Points, in no order, along strands that fork, close into loops and pass close to each other.
Points whose rows are less than 48.8 apart are linked; no others are. Some points are linked to none.
z_220: [  0   6 -25 -15 -22  -7  23 -20 -13 -12  17   3 -11 -40  -7 -24   2  -9
 -14 -12]
z_597: [ 10   5  -7  16 -38   7 -15   3 -11   3  -6   1   9  19  14 -20   4  24
   7   5]
z_215: [ 20   9 -34   0 -22  -9  15   1 -18 -19  26  33  -1 -39  15 -17  -1  -5
   3  -3]
z_906: [-26  -2  -2  -2  12 -12   4   6  -3  22  10  -8  -8   3  16 -22  -1  10
  -6 -40]
z_606: [  7  -7  12  -7   8  -8   4  -8   4  35  28  31  -4 -24  17  16 -20  -6
 -18 -26]
z_42: [ 19  -6 -25   8 -14   7   1  -6 -12   4  20  40 -15 -33  14  13  -4 -17
   3  -9]
z_800: [-13  22   3  -6  -1  10  -5  14  10   4   0  46   9  13  14  14 -14  24
  18 -29]
z_828: [ 25  21 -30  15 -20  -6  26   1 -32   7  -5  20  -2 -34  19  -7  -9  -1
   6  -8]
z_628: [-22  21  21 -22   7 -13  -2  15  10  19  16   0  -6  -7  19  -9 -19  30
  -1 -34]
z_656: [ 44  17 -20   8  -4   7  -8 -14   3 -20  -9  -8  34   6  -6 -29 -11   0
   9  18]
z_336: [-28 -12  18 -40  22 -22   9  13  16   6 -16 -36  -1  -9   6  18  -3   0
   4   9]
z_188: [ -5   1 -22  13 -23   2 -22  -2 -14  12   4  12 -13 -33  11   6   8  -2
   4 -33]
z_513: [ -5 -10  -8  15  -5 -11   1  31  -7  -5  -9 -18 -16  10   5 -27  16  26
 -11   4]
z_41: [ -4   4  12   4  29 -19  12  29  19 -24  -8 -13 -34  -8 -24   9  -3   9
   1  -2]
z_650: [ 13  18  -6   4  13  16  14  14 -17  10 -13  -9   5  15  17 -15 -14  11
 -11 -22]
z_254: [ -5  -5  -2   0  -6  15   1   1   8  -5 -10   6  12  42  -4 -17   6  14
   3  20]
z_704: [ 16  26 -29  12 -15   8   2   6 -23   3  -6  28  -2 -31  23  11 -12   1
  16 -24]
z_56: [  9 -10   1 -22   6  13  -8  -6 -16 -19   7 -30  -1  -8   9  22  13 -41
  19  28]
z_68: [ -4  -2  10  20  21  -6 -16  24 -18 -21  16 -30  -4  -2  -1  -3  27 -16
   3  -2]
z_950: [ 27  -3   8  14  -3  20 -18 -15 -10 -30  13  -3   1   3 -16  15   9 -25
   0  28]
z_304: [ -6  28   9 -21 -21  22   4 -23   8  14 -24  -2  15  15  -8   7 -20  12
  11  -6]
z_709: [ -5 -24   3 -17  11  18  -3  -6  -4   0   9 -29 -10   8   0   3   5 -24
  -6  21]
z_370: [-25  13  15 -16 -11  -8   0  20  23  -1  10  32 -21   2   4   8 -14  36
  14 -18]
z_256: [-11  11 -12  -6  -8  27 -18  13   2  -5  11  32  -1  12  17   8  -7   7
  22 -25]
z_507: [-26 -14   3  -8  29  -6   1  -7   3   7  -6 -46   8  -1   0  -4   1 -23
  -1  -7]
z_164: [ 11  10 -15 -16 -36  24   9 -33  -1  -7   2   7  -1   7  -5 -13 -11  -8
  13  16]
z_735: [ -8  27  13 -11  -1   2  -5  19   2  13   7  25   0  -5  22  11 -22  27
   7 -38]
z_887: [ 14  -3  -8  21  26   0  19  10   0   9 -22  29  30  27   0  -1   8   3
 -10  16]
z_396: [-15  31  21 -15 -22   8   0  -7  11  16 -16  15  11  15  -2   9 -17  31
  10 -17]
z_710: [ 11  -2  13  10  12  -1  31  12   0  20 -17  30   8  14   4  17 -14  13
 -21   1]
z_477: [ -6  13  38   9  10   4  -2   5  10 -22 -10  12   4  10 -32  39   8  -3
   1   3]
z_587: [-18 -23 -10 -22 -34   2 -11 -10 -11  17   7 -19 -10   1  24  -7  10  -6
  18  18]
z_325: [ 21  33 -26  -8 -18  12  26 -25  -7  -6  -9  22   9  -3  -1 -18 -17   0
   8  -7]
z_705: [-35 -20  11 -15  34 -37  16  -1  34   4   1 -21 -18  -3 -12  -9 -11   4
  -6   4]
z_977: [ 36 -19 -12  19   8   7   8  -6 -19  10   6   2  -5  -9   7  -5   1 -17
 -34  11]
z_176: [-16 -19  -9  -1  16  -5  -1  10  -3   7  10 -31  -5  14  14 -35   9   0
  -9  -4]
z_850: [ 42 -12 -17  13 -35  -5  -3 -15 -13   0  18  17  -2 -16  10 -18  -6   3
  -9  16]
z_724: [ 26 -10  -5  25  20  -8 -23  -1   8  -6  -6  20  41  20 -18  -2  26   2
  -3  27]
z_491: [ 13  -3   5  16  14 -15 -38  -3   9 -14   6  13  42  16 -27  -3  33   4
  19  21]
z_966: [ 15  11 -12  -9   3  -8  18  -8  -6  15  22  32  -8 -50  12  15 -24 -15
  -2 -27]
z_616: [  0 -16   6   4  27  -1   4 -14   4  17   4 -18  -1  -8  -8  -2  -7 -17
 -34 -20]
z_316: [ 25  18 -31   7   0   0  33 -27 -10  23 -14  37  30  -8   2  -6 -11 -11
  12  12]
z_31: [ 10 -14 -22   6  -8  -4  -8 -22  -9  13  25  -7  -7 -12  15 -35   2 -14
  -8 -11]
z_820: [  7  11 -17  20  -5   7   3  19 -21  19  -3  36   2 -24  25  27 -11   0
  19 -16]
z_255: [ -8   1  22  19  14  -9   4  19  -5 -33   8   7 -25   7 -23  22  20  -3
   1   5]
z_943: [-12  14  19 -20  18  -6  16  20  11  12  -1 -13  -8   8   6 -11 -22  26
 -15 -20]
z_165: [ 19 -10  -1  18  15   4   3  27  -4 -12   3   0   6  28  10 -23   6  11
 -14  13]
z_923: [  2  16 -10 -17 -24  28   5 -29   4   2 -22  -7  13  18 -10  -2  -9  -5
  16  12]
z_872: [-16  -1  -1  -9   8  13  -8 -12  20   4 -24   8  23  31 -34   3  22   3
   5  19]
z_654: [-42 -24   9   1 -11 -21  -9  -5  11  18  14  15 -20 -11  -6   6   8  11
  -9 -24]
z_3: [-19  15  24 -15 -16  -4  12   8  19   8  -8  14  -7  16  -5   4 -17  36
   2  -6]
z_179: [-18   3 -25  -5 -16  -7  -6 -32   0   2  19   0 -12 -36  -2 -12  -4 -22
   9 -27]
z_113: [ 10  14   9   8  11   9 -20 -23  -2 -22  15  12  29  22 -21   8  25 -26
  26  16]
z_564: [ -2 -12  11  -8   8  10  23   2   6  10  12  39 -10  29   6   0 -13  12
 -15  -4]
z_358: [-18  -5  -7  -3  -9  11 -10  17  -2   3  24  24 -15  12  21  -6   5   9
  11 -21]
z_873: [-14 -26  -3  -1   5  -7  15  14   7  -5   7   4 -36  19  -3 -21   7  16
 -14  13]
z_663: [-28  -8  12   3  12 -14  -4  16   0   1 -21 -42  -6 -14 -14  11  12  -1
  -9  -8]
z_956: [-33 -15  18  -5  43 -27   7   7  21  -8   1 -29  -6  -6 -15   6   2 -10
  -9  -3]
z_387: [ -6   2  15  -3  -2   5  -6   0  -3  12 -20 -41  -4 -18 -15  12  -2  -3
 -16 -14]
z_124: [ -1 -21 -10  19  -8  -5  -4   7 -15  25  15  22 -13  -7  19  -5  12   2
 -15 -18]
z_874: [-19 -20  15  10  36 -24   6   1  16   8  -2 -15  -2  -5 -14  -1   1  -3
 -34 -16]
z_544: [-36   0  25  -4  13 -36   2 -18  29  21   3 -24  18  -4   5 -10 -17   6
 -12 -13]
z_334: [ 17  -5   6 -11 -15  22  15 -29   1  12  10  29 -11   5  -3  12 -20  -8
 -18  -2]
z_212: [  0  -5  27  17  10   6  -9  12 -11 -15   1  -6 -14  -5 -23  32  18 -14
 -18  -1]
z_988: [-10  -4 -11 -15  11   3   4 -20  -5  13  -3 -46  -1 -12   2 -15  -8 -23
  -1 -11]
z_619: [-11   1 -21 -14   3   4 -18 -17  16   0  24  13 -10 -41  -2   8 -14 -21
   9 -34]
z_697: [ 24  12 -13   1  14  24  -3 -32  11 -10 -11  11  27  11 -31   3   8 -24
   0  15]
z_163: [-19  14   6 -12  21  -3   4  -1  32  -6 -32  10  16  22 -41   7  11  16
  12   7]
z_528: [ -8   4  -6  10  -4  -6 -21  13  -6  23   0  21  -6 -36  15  24  -3   6
  -2 -41]
z_214: [-28  -7 -13  -3   9  -2 -11 -14   0  17  26  -2  -4  -3  19 -18  -2 -13
  10 -38]
z_226: [-15  -5  -3   7 -18  -1  -8  -3 -13  20 -17 -32  -9 -13  -4  -6   9   5
 -14 -18]
z_980: [ -6  10   0 -11   2 -11 -22 -20  24  13  25  14   3 -49   3  15 -20 -13
  -1 -34]
z_533: [ 31  17 -26  -8 -25   3  14 -11 -11 -21  14  -2   4 -13  10 -41 -15   6
   6   6]
z_615: [ 10   2  -4 -22   5  19   4 -15  -7 -18   1 -36  -8 -19 -11  11  -2 -37
   3  17]
z_229: [ 16   3 -41   6 -11   2   0   9 -11 -16  14  34  -7 -50  12   7   0 -15
   7  -6]
z_668: [  6   0  10  17  13  10  -6  15   1 -30  -1   5   8  29 -14   4  17  -2
   2  21]
z_454: [  5  -5  -2   2  -7  15  11 -15   2  14   1  46   8  30   6   2  -4   4
  -4   1]
z_60: [ -9  -2   6  -4   3   3 -11  11   5 -30 -12  -7  21  29  -5  10  22  -5
  33  42]
z_426: [-17   0  12   3 -14 -13 -11  20   5  17   4  33 -14 -21   7  25   1  25
  -7 -29]
z_772: [ -6  10  38 -11  20 -19  -3  15  27   7   7 -24   1 -17 -10   7  -4  10
 -33   2]
z_293: [  5  11 -25  -6  -1 -14  25 -23  -9   5  12   5  -8 -43   1 -19 -10 -14
 -12 -32]
z_471: [-20   6   6   1  -5   1   9  28   2 -16 -33 -22 -15  11 -12   5   5  22
   6   9]
z_118: [ 22  23   5  26  -1  17 -15  -1 -12 -26 -10  -7  19   8 -14  11  14 -17
  11   4]
z_727: [  0  -4   0   9  25  -1  14   9  24 -32 -10  19 -23  25 -28   4   3   7
   4  26]
z_452: [ 18   0 -10  30  25  -7  11  29   1 -14 -19  17  19  28   1 -13  13  15
  -5  18]
z_417: [-27  -9 -11   2  10  -1 -21  24   5   6  16  23 -13 -11  16   5   6   7
   6 -39]
z_49: [ 23  -8 -16  13 -10   6  21 -10 -21  21  14  39  -8 -16  19  14 -13 -15
  -4   3]
z_991: [-13  18   3   9  17  -5   8  30   6 -37 -25 -12 -13  15 -16   4   7  15
  24   7]
z_359: [ 16   9 -17 -16 -13  16   9 -12  -9 -23  -5 -37  -4 -19 -10 -11  -5 -20
   4  21]
z_283: [-14 -18  32 -13   6   3  -3   1   9  -2  -4 -18 -15  -6 -24  33   3  -4
 -23  13]
z_764: [-43 -10 -16  -5 -13 -15 -11 -12 -10  21  -2 -28   1  -3  22 -17  11  -3
  21 -15]
z_20: [ 34   9   5  15  17  12 -19  -2  -2 -33  19  -3  27  22  -2  -8   1 -17
  18  19]
z_246: [ -4   4  36 -19  -2  -7  12  11  27   7  -2   4  -9   5 -12   9 -16  27
 -23   8]
z_493: [ 11   0  -4 -10 -19  25  -7 -11  -2 -11 -11 -21  13  18  -1  -5  -2 -10
  15  33]
z_581: [ 11 -19  -4   5   7   3  -6  18  -7   2  21 -16   0  21  20 -38   1   9
 -12   6]
z_490: [ 25   4 -15  15 -36  -1 -20 -18   1   8 -11  13  32  13   0 -23   1  20
  10  12]
z_972: [-21  -7   3  -3  -6  -1  -5  29  -7 -16 -28 -36 -10   2  -4   9  21   8
   8  21]
z_973: [  0   1   9  14  29   4  -4  22 -11  -7  -1 -30  -3  -6  -6   2  11 -11
 -15 -21]
z_786: [-32  -3  10 -33  -1   2   8   5   3  18  13 -12 -13  11  16  -8 -12  11
  11 -17]
z_338: [  9   8  31   1  14  12   3  -2  17  -8 -16  13  12  13 -26  32  -6   1
 -19   4]
z_435: [  3  -7  15  18  -1 -16 -21  32  -2 -40   6 -14   2  16  -6  -2  18  13
  24  33]
z_851: [ 16  12   5   9  27  16  -9 -20   3 -14  -1  22  27  22 -26  16  18 -26
   4   6]
z_311: [ -6   8  15  25   4 -23  -8   6   1 -38  10  17   4  24 -20   1  32   4
  31  27]
z_185: [ 18 -23 -14  -3   5   4 -11 -17  -5   1  27 -26  -5  -2   6 -30  -2 -18
 -15  16]
z_222: [ 29   7 -20  -6  -8  15   2  -7  -9  -6  18 -17   3   7  20 -41 -15  -3
   4   4]
z_379: [ -7 -20  -9  19  11 -13   4 -34   1  23   4  -8   3  -5   2 -15  -3 -21
 -27 -24]
z_85: [ 31 -12 -14  26 -16  -5 -11  10 -19  10  -3 -14   2 -10  13 -22   8   7
 -22   2]
z_802: [-24 -17   7  -5   0 -33  13   5  24  12   0   2 -39 -11 -15  -7  -5  25
 -13  -7]
z_899: [ -5  -5 -14 -11  -5  10   0 -15  -8  16  23  -8 -12  -1  16 -22  -6 -13
   1 -22]
z_378: [-21 -21  -3  13  -6 -13  -8 -10  -2  27  12  16 -11 -12   5   3   9  -1
 -17 -30]
z_155: [  1  -4  13   9  42 -16  17  33   8 -15  -2  -4 -20  -4 -13   3   1   7
 -20 -11]
z_54: [-18  -7  38 -22  13 -19   1  17  25 -11  -3 -19 -16 -14 -21  31  -1   6
  -8  21]
z_463: [ 24   9  11   9  -3  21   7 -11   3   2 -26   9  11   5 -21  23  -9  -5
 -19   0]
z_508: [-12  -7   4   1  13 -27  11  17  25  -1 -17 -17 -41 -15 -24  -4  -7  23
 -10  -2]
z_673: [-31   1 -23 -13 -20  -1 -21 -16  -9  13  10 -20  -7 -20  19  -9   3 -12
  31 -21]
z_554: [ 23  27 -10  -4  -1   1  31  -5 -16  18   2  23   0 -30  18   8 -33  -3
   2 -23]
z_662: [-34 -13  -4 -14 -14 -10  -4  -1  -9  21 -20 -41  -3  -6  11  -3  11   1
   7  -4]
z_476: [ 30  24  -8  -2   9  27  15 -10  -2 -15 -15  -9  10   5 -10  -6 -16 -16
  -4  -4]
z_609: [-57 -13  14 -24   0 -36  -2 -16  23  21   8  -7   6  -8  14   6  -9   7
  17 -11]
z_134: [-18 -22  15 -20  -3  15   8   1   8  -8  -7  -5 -15  25 -12  18   3   0
  -4  32]
z_843: [  6  12  19  -4  33 -12  24  32  13  -3 -12  -2  -8   5  -4   0 -17  23
 -20 -12]
z_807: [ -5  -2  -2  15  -7 -10  -9  24  11 -32 -21 -11   6  27 -12 -13  16  24
  17  36]
z_156: [  7  20  26 -14 -16   2   2  -2   6  25  -4  -3   0 -10   3   8 -22  19
 -17 -20]
z_75: [ 36  17 -17  19  14   6 -12  -7   1  -6 -17   2  45  12  -7 -17   7  -4
   6  11]
z_43: [ -2 -17  19  -1   8  26  -4  -8   4 -17   1   4  -6  22 -19  26   7  -9
 -16  27]
z_634: [ 15   2   9   7  -6  17   0   1  -7   4 -20 -18  -5  -7 -14  15  -3  -5
 -26  -8]
z_17: [ 29  18 -22  17  -8   7   9  -5 -12  13 -17  16  26  15  15 -19  -6   7
   3  -1]
z_125: [-18  32  23  -5  24 -13   1   9  28 -23 -23   7  14  11 -37  21   3  14
  22   2]
z_278: [ 11  -4   4  -9  -2  28  12 -26   8   8   0  22   6  31  -8   2 -13  -6
 -11   8]
z_702: [ -1 -18  -7   2  14   2  -5   3  -2  23  27  39 -11 -20  19  20  -9 -13
  -6 -27]
z_774: [ 20 -12  -2  -4   8  19 -11   0  -7 -16  19 -30  -1   8   3 -12   0 -21
  -4  22]
z_945: [-10  -3  29 -19  -1  12  10  -2  21  -1  -9   5  -2  21 -21  21 -12  12
 -14  15]
z_57: [-37   0   7 -14  10 -15 -22  20  24   7  20  16 -11 -19   9   7  -5  19
   6 -35]
z_993: [-24 -33   2 -17  21  -3   2  12   2  -7   3 -29 -12  11   0   2  16 -13
  -1  25]
z_695: [-38   3  -5 -22 -21   7 -21   2  -8  14   6 -10 -13 -10  17   8  -1   5
  29 -23]
z_489: [ 25 -11  -8   4  13   5  18 -15 -10  17   3  -4  -8 -21  -2   1 -10 -23
 -36 -11]
z_584: [-33 -22  11 -15   0  -9   0 -19   8  24   3 -22  -6  -3  -3   2  -2  -7
 -11  -8]
z_511: [-17   3  13  -6   2  -7   3  20  -5 -35  -9  -3  -3  16  -2  25  26  -7
  34  30]
z_26: [ -8   7  -4   0  11  -3  14  22 -14  19   0   4 -10   8  22 -17  -6  21
 -10 -33]
z_483: [-20 -24  -3  -7  17 -18 -16  10 -10  -8  -8 -43   7  -8  13  10  32 -26
  14  18]
z_522: [-18  -1   1 -17 -16  -8  -4 -37   7  22  12 -13  -8 -31  -4   0 -15 -15
   0 -25]
z_847: [ -8  -9  -8   2  -1  -4  23  12  16  -9  -3  29 -26  31  -3 -20  -1  26
   0  10]
z_959: [ 25  29 -29  -6 -10  15  12 -29   1 -10 -14   4  25   9  -6 -31 -10  -2
  11   7]
z_913: [ 11   7 -24  -2   4   5 -13 -13   7  22 -18  14  38  23  -9 -28  21  14
   4   4]
z_808: [-20  -9  18   8  14 -18  -7  17 -17 -22  20 -20 -16  -3  -2  11  34 -20
  14  10]
z_601: [ -9 -15  20   1  21 -29  15   7  15  26   7   6  -8 -11  -1  -3  -8  13
 -36 -19]
z_535: [-16 -29  -5  -6  16  -9   4  20   8 -18   7 -19 -26  16  -2 -18  13   4
  -3  33]
z_996: [ 35 -14   3   5 -21   2 -21  -3   0 -11   4 -19  20  14   4 -23 -22  16
  10  21]
z_682: [-16  10  24   3   2   8  -4   6  -3 -27 -11  -2   5  18 -22  33  18 -12
  20  16]
z_862: [  0 -23   8   7   3 -11 -23  28  -5 -25  10 -32  -2   6   1  -6  18   3
   5  30]
z_641: [ 21   7  -4   4  25  14   2   4 -13  -2  -2 -31  -2 -12  -2  -7  -3 -23
 -18 -19]
z_142: [ -2 -13   2   0  -7  16   4   4  -7   7   2  -8 -11  17   2  -9   2   4
 -18   1]
z_474: [  4 -17 -12  10 -35 -10 -28  -5 -11  11  15 -23  -4 -10  15 -29   7   8
   3   1]
z_400: [  6  -2 -26 -13 -17  -7   0 -19 -11  -6  -2 -49  -1 -30  -1 -27   1 -16
   3  14]
z_692: [ 27  30  -9  -8 -11  17  26 -21  -4  -3 -20   5   6  -9 -11  -3 -23  -1
  -8 -11]
z_756: [  0  34  14 -11  -5  -7 -22  11   4  21  12  14   5 -32  21  15 -20  19
  -2 -36]
z_783: [  3   2 -25 -16 -35   2   7 -23 -10 -10  22  -2 -16 -27   0 -24  -1  -9
   8   3]
z_446: [-20   2  11 -19  -6  18   3  -8  14  -3 -33  -5  18  28 -20  21   4   2
  14  22]
z_947: [-24 -24  -3 -23  20 -27   2  22  -2 -16 -19 -27  -9  -8  11  23  32 -14
  17  16]
z_707: [ 24  -9  -8  21  -1  10 -11 -15   4  -4 -15  20  27  23 -18   0  15  -2
 -14  27]
z_346: [  6 -12  26 -14  -9  10   4 -17   9  22  10  11 -12  -2  -7  18 -16   2
 -33  -2]
z_243: [-50 -22   9 -26   1 -39  11 -13  19  20 -20 -23   5  -6  13   8  -2   6
   9   1]
z_105: [  7  -1   7   3   1  13 -24 -10   5 -25   2  -4  27  26 -14   8  17 -14
  24  39]
z_277: [ 23  27 -35  15 -15  -6  36 -12 -24   4  -7  37  19 -25  14  -6 -14  -4
  19   9]
z_718: [ 11  -1  22  26   2 -18 -26  14  -3 -37  16   4  21  24 -11  -1  19  10
  25  23]
z_666: [-42   6  22 -18   1 -27 -21 -12  31  21  26  -2  10 -19  13   2 -10   6
   6 -22]
z_785: [ 12  34  -4  -3  -3  10  12 -16  -2  21 -22  24  24   9   5   1 -23  14
   7 -25]
z_135: [ -3  -8  26 -12  11 -25  18  13  20  22  20  27 -14  -8   5   4 -14  23
 -30  -7]
z_737: [ 16  -5  -6  13 -22   9 -20   6 -13  -6 -11 -40  -1  -8  -3  -8  10  -4
  -7  14]
z_711: [  2   9  -5  18  -6   3  15  15  -7   8 -30  17   8  21   3  -6   3  25
 -11  -7]
z_240: [ 22  36   3  -3   2   7  20  -3 -13  24 -13  12  12  -8  18   6 -34  12
  -4 -27]
z_841: [  8 -23   5  -5  -5  -2 -28  12 -12 -17   8 -41   7  -4  11   5  16 -13
  14  34]
z_570: [ 10  23  16   8  12  21  -4  10 -14 -22  -4 -19   4   5 -10  16   4 -20
   9 -10]
z_408: [ 34   2 -17  -2 -28  12   6 -34   2 -16   5  13   9   3 -11 -18  -9  -6
  -6  31]
z_889: [ 34  17 -27  25   6  -3   4  -6 -12  17 -30  11  44   5   5 -14   1   2
   4  14]
z_339: [  7 -19   9  12   5  16   6   0   3  -9  -7  20  -5  25 -15  11   9   6
 -29  22]
z_423: [-20  26  11   1  19 -15  11  11  14 -33 -19   6  -5  16 -27  16  11   4
  44  10]
z_7: [  5  27 -22   3  -6  13   2 -13  -5  16  -8  44  24  14  14  -1  -8   6
  23 -22]
z_610: [ 12   2  12   2  -8  11 -17  -5 -19 -29  18 -17   2   1   0  21  16 -32
  23  28]
z_443: [ 11  11 -10  -8   8   7  10 -12  -9  10  -5 -34  -5 -21  -3 -16 -13 -12
 -14 -24]
z_747: [ 37  -2 -27  10 -29 -15  20  -8 -22  -9  13  21  -1 -34  10 -20  -4  -1
 -13  15]
z_375: [ 28 -14 -11  24   7   4  14  -4 -10  17  -5  31  24  22  14  -3  -2  -1
 -12  28]
z_823: [ -5  18  31 -10  16  14   0  17   3 -16  -7 -23   3   4 -12  24  -7  -5
   3  -4]
z_356: [-29 -22   0 -25   6 -18  19  14  17  -1 -14 -20 -36   2  -8   2  -1  12
   6  19]
z_655: [-18 -17  31  -6  12   3  -9   2  -7 -14   7 -18 -15  -6 -18  40  16 -22
  -3  13]
z_829: [ 10   1   7   4  -6   5  18 -11  -1  28   0  54  11   6  10  24 -15   1
  -2  -4]
z_106: [-10  -6 -18 -26 -38  10  -2 -26 -11   7  10 -13 -17 -18   9  -5  -1 -14
  17   7]
z_431: [-30  -6  11   7  20 -27   6 -12  13  23   1 -14  11  -1   6 -16 -11   4
 -16 -36]
z_324: [-39 -26  -5   0  23 -17   7 -10   7   8  -1 -34   6  15   9 -21   5 -12
  -3  -4]
z_91: [ 29   8  -2  21 -11  17 -16   6 -10 -18 -14 -19  14   6  -4  -4   6  -5
  -1  13]
z_66: [ 16 -14   8  12   8  19 -11  -6 -12 -14   8 -14 -11  -6 -14  18  12 -26
 -22  13]
z_265: [-12   9  14   9  15 -21  13  19   1 -37   3  -1 -40   2 -17  16  13  -3
  32  12]
z_159: [ -9  18   5   8   2   6  11  19   4 -10 -36  -4   3  23 -14  -2   0  27
  -3  -4]
z_388: [ 14  10  -9  12   2   3  32 -17 -13  36  -9  42  21   0  10  17 -23  -9
  10   5]
z_413: [ -8   7  28  18   2  -7   0  11 -23 -26  18  -2 -13  12  -8  14  30 -11
  15   9]
z_244: [ -1   6   0  25  23 -15   2   9  16 -37  -7  30  -6  21 -30   3  26   3
  17  20]
z_586: [  1  -4  -6  17 -11  -1   9  17 -19  25   2  32  -7  -7  23  11   1   8
  -4 -21]
z_213: [ 12  -4 -21  18 -37  -2 -26   2 -18   9  14   7  -8 -22  19 -16   9   6
   5 -14]
z_580: [ 10   2  27  -6   2 -12  14   8   6  34  16  32   1 -11  17  18 -21  14
 -24 -10]
z_279: [  4  20  -7 -13 -12  13  -3  -7  -5  10  13  14 -11 -23  12   4 -20  -1
   7 -38]
z_87: [-29 -18   8  -8  26 -29   3  17   1 -21   1 -20 -26 -12  -8  21  25 -16
  17  14]
z_623: [ 29 -19 -10  15   1   9  17  -4 -18  21   9  25  -2   7  21  -1  -4  -7
 -23  15]
z_195: [ 17   6 -16  19 -16   7   6   6 -20  17  -4  29   8  10  27  -7  -2   8
   3  -8]
z_863: [  8   8 -10 -10  -6  23   5  -4 -11   7  17   0  -3  17  22 -26 -13   0
   5 -15]
z_703: [ 33 -21 -11  12 -32 -11 -20  -8 -11   4  15 -18  -1 -18   5 -26  -4   9
 -11  11]
z_660: [ 28 -16  10  10  17  12 -19  11  -4 -27  27 -12  12  22   5 -11   0  -8
  -2  26]
z_517: [ 39  19  -8   9  17  22  -1  -3  -9 -30   9 -13  13   5  -3 -11  -6 -26
   4   8]
z_177: [  0  -4  -2   0  16  -6  26  13  26 -15 -12  13 -36  19 -18  -8 -14  21
  -1  11]
z_917: [ 31  -9  -9  13 -16  21  -4 -25  -2  -6  -2  18   7  15  -9  -2   0  -5
 -19  30]
z_908: [  0 -14 -13   5  -8  -7 -20  -7 -11   1  -6 -55   6 -16   3 -14  12 -17
   0  16]
z_583: [ -4 -15  -4 -13 -31  13  -9   1  -9   3  -3 -27  -1  15  14 -11   6   4
  10  26]
z_627: [-23 -25  11   0 -10 -14   8   5   7  14   6  18 -31   0  -9   3   6  20
 -24  -8]
z_190: [-10 -17   0 -24   4 -10   1  28  -5 -27 -18 -15  -5   9  15  25  29  -5
  25  35]
z_438: [ -8  12  20 -19 -18 -10 -16 -21  16  27  23   1  -3 -34   5   8 -15   0
  -8 -24]
z_178: [-18 -14  -2 -19 -13   5  -1  15 -11   3 -21 -39  -4   4  13   3  14   1
   9  19]
z_30: [  1   9 -14  -5   1  27 -24  18   6   0   2  28  -2 -16  15  25 -15   3
  12 -29]
z_927: [ 14  23 -36  13 -15  11 -14  -8  -4   2  -7  47  24  -2  16   1   0   1
  31 -10]
z_904: [-22   8  10  -4  10 -17 -34  -9  33  15  24  12  16 -32  13  13 -13  -3
  -2 -34]
z_575: [  2   7  -8   5 -52  17  -9 -16 -13   6  -7   6 -10  -4   3   0   2   5
   7  -5]
z_71: [ 13  13 -26  14 -35   7 -20 -20  -3   9  -8  38  24   7   6 -10   9  11
  21  -1]
z_962: [  4  -2  -8  25 -21  -6   1  24  -9   2 -14  10   1  20  14 -24  10  32
  -5   2]
z_864: [  1  15  38 -22  13   7  -3   9  17   5   0 -31   5  -9 -10  19 -16  -1
 -18  -1]

A piece is all that can be reached along the links. How many separate loops has the piece of each point below (a circle has one, a figure eight two, a Y none), and how many tips (points with one link)?
z_991 -> loops 1, tips 19
z_692 -> loops 0, tips 10
z_904 -> loops 1, tips 1

How many points has the smallest loop of links through each point below? Write 0 if it is on no loop.
z_226 -> 15
z_899 -> 0
z_785 -> 0
z_522 -> 5

A fork is a point with three links, a tip a point with one. Leave the first point through the second and follow the links. Name the first fork or tip that comes.
z_615 / z_359 -> z_772
z_535 / z_873 -> z_435
z_772 / z_864 -> z_212
z_581 / z_176 -> z_808
z_244 / z_727 -> z_774
z_966 / z_554 -> z_962
z_692 / z_325 -> z_586

Name the points in between on the shortest way along the links from the first point to the second, in order.
z_396 / z_597 -> z_304, z_923, z_493, z_583, z_178, z_972, z_471, z_159, z_711, z_962
z_334 / z_820 -> z_278, z_454, z_829, z_388, z_316, z_277, z_828, z_704
z_338 / z_641 -> z_477, z_682, z_511, z_190, z_947, z_87, z_808, z_68, z_973
z_41 / z_244 -> z_508, z_802, z_627, z_654, z_378, z_124, z_586, z_195, z_17, z_889, z_75, z_656, z_959, z_325, z_692, z_476, z_517, z_20, z_660, z_774, z_709, z_993, z_535, z_873, z_847, z_177, z_727
